Each row is a point on a landscape with many valleys, with its height.
From any point a ball rolls to the lowest of the 6 points nearest to it. It stops when none of these is lower. Distance is the straight distance between rows; heights are no part of it.
q479: [159 168 119 144 127  93 120  80 137]  height 364
q101: [139 187 105 165 117 144 135 129  96]  height 41
q253: [117 124  57 154 112 160 130 147 107]  height 55
q509: [ 98 111 106 142 171 118 131 183 103]  height 396
q572: [113  58 131 118 157 116 132 133 134]  height 392
q901: [155 143 181  98  48  86 126 125 153]  height 403
q753: [159 157 138 127 120 115 121  60 152]  height 246
q851: [149 134 161  89 127 113 149 114 125]  height 285
q797: [139 111 143 108 145 100 147 122 110]  height 306
q852: [125 136 218 111  80  98 108 139 191]  height 408
q497: [109 132 130 154 158 148 115 145 124]  height 248
q534: [163 196 124 147 128 100 134  73 127]  height 225
q935: [150 139 172  84  96 112 152 114 124]  height 312
q828: [144 109 173  91  74 106 108 127 158]  height 321
q168: [166 167 137 123 114 107 122  57 155]  height 171
q539: [144 195 116 165 125 128 130 108 102]  height 189
q640: [155 194 114 150 130 103 128  97 117]  height 313
q557: [ 89 104  97 147 156 139 133 211  88]  height 97
q665: [132 139 131 144 155 128 107 103 150]  height 252
q800: [131 132 151 121 165 124 136 126 122]  height 267
q965: [108 109  29 141 128 176 146 152 100]  height 44
q82: [133  75 167  87 127 135 116 140 146]  height 240
q468: [132 105 195  94  77 115 104 143 171]  height 365
q286: [150 109 154  90  93 106 137 117 134]  height 292
q978: [108 111 109 143 167 109 136 168 106]  height 551
q431: [ 92  71  92 156 161 110 121 186 112]  height 201
q72: [122  86 126 110 153 100 152 135 115]  height 457
q179: [ 83 111  95 149 159 171 129 196 101]  height 67
q182: [122  70 119 124 160 101 132 138 117]  height 618
q310: [112 136 147 137 170 130 126 136 123]  height 284
q950: [115  78 117 135 162  97 133 141 113]  height 664
q819: [150 152 153 115 124 132 124  68 160]  height 231
q732: [111 128  93 165 126 146 105 137 128]  height 125
q818: [120 135  99 171 126 134 105 121 122]  height 175
q606: [129 144 114 163 134 120 109 101 137]  height 228
q535: [152 159 183  89 109 132 142 107 139]  height 325
q400: [150 147 173  92 131 136 146 106 125]  height 305
q312: [160 119 160  85  85 101 135 117 132]  height 309
q799: [145 176 109 158 127 108 124  96 118]  height 340
q38: [107 154  50 126 150 187 170 149  96]  height 74
q920: [ 90  99  63 151 135 194 130 168 118]  height 49
q964: [141  87 160  91  99 117 124 127 143]  height 249
q960: [ 82  53  86 150 161 121 118 189 116]  height 178
q386: [118 145 142 149 163 132 111 115 135]  height 233
q498: [105 122  96 165 141 157 104 148 127]  height 110
q958: [ 91 122 113 153 159 158 116 183 102]  height 122
q136: [ 94 113  74 158 127 177 120 155 115]  height 54
q131: [126  92 193  86  99 125 114 153 152]  height 370
q757: [ 86  76  78 151 154 117 128 201 100]  height 141
q424: [182 192 145 106  98 101 142  44 144]  height 92
q583: [162 159 190  83  91 128 144 106 142]  height 326
q879: [127  66 151  94 130 122 123 119 133]  height 60
q502: [131 152  95 169 118 122 116 122 114]  height 197
q390: [148  95 148  94 128 106 142 117 123]  height 239
q977: [110 145  51 137 128 182 166 148  93]  height 56
q929: [140 143 159 116 157 134 124  98 145]  height 281
q829: [161 148 183  87  88 106 143 118 138]  height 344
q442: [ 98  80  97 149 164 107 126 184 105]  height 245
q297: [155 169 192  92  93 141 130  76 158]  height 205
q190: [104 132 115 159 152 153 106 141 125]  height 183
q954: [125 144  62 147 111 165 153 147  89]  height 70
q361: [ 88 104  82 152 137 189 119 170 111]  height 52
q980: [129  97 189  94  89 126 106 142 160]  height 351
q100: [170 167 168  99  82 132 123  52 170]  height 101
q966: [ 97  56 110 135 166 111 120 149 131]  height 374
q146: [115 123 221 102  90  99 114 160 183]  height 418
q648: [111 135 117 159 154 141 107 127 135]  height 191
q739: [178 167 151 104  91 111 126  46 164]  height 61
q482: [142 146 133 142 138 120 113  83 147]  height 289
q90: [175 191 138 121 114  96 140  58 144]  height 114
q771: [110 120  48 140 118 171 147 150 100]  height 40
q910: [118 171  76 148 124 181 156 142  98]  height 106
q914: [100 126 129 148 171 122 136 159 114]  height 68

Two balls start at each pair of points below. Name the first point that both come to, or write none.
q482 and q648 -> q498
q400 and q479 -> q739
q583 and q146 -> none

Where does a ball stop that starts at each point below?
q665 -> q771
q361 -> q771
q797 -> q879
q468 -> q879
q828 -> q879
q829 -> q879
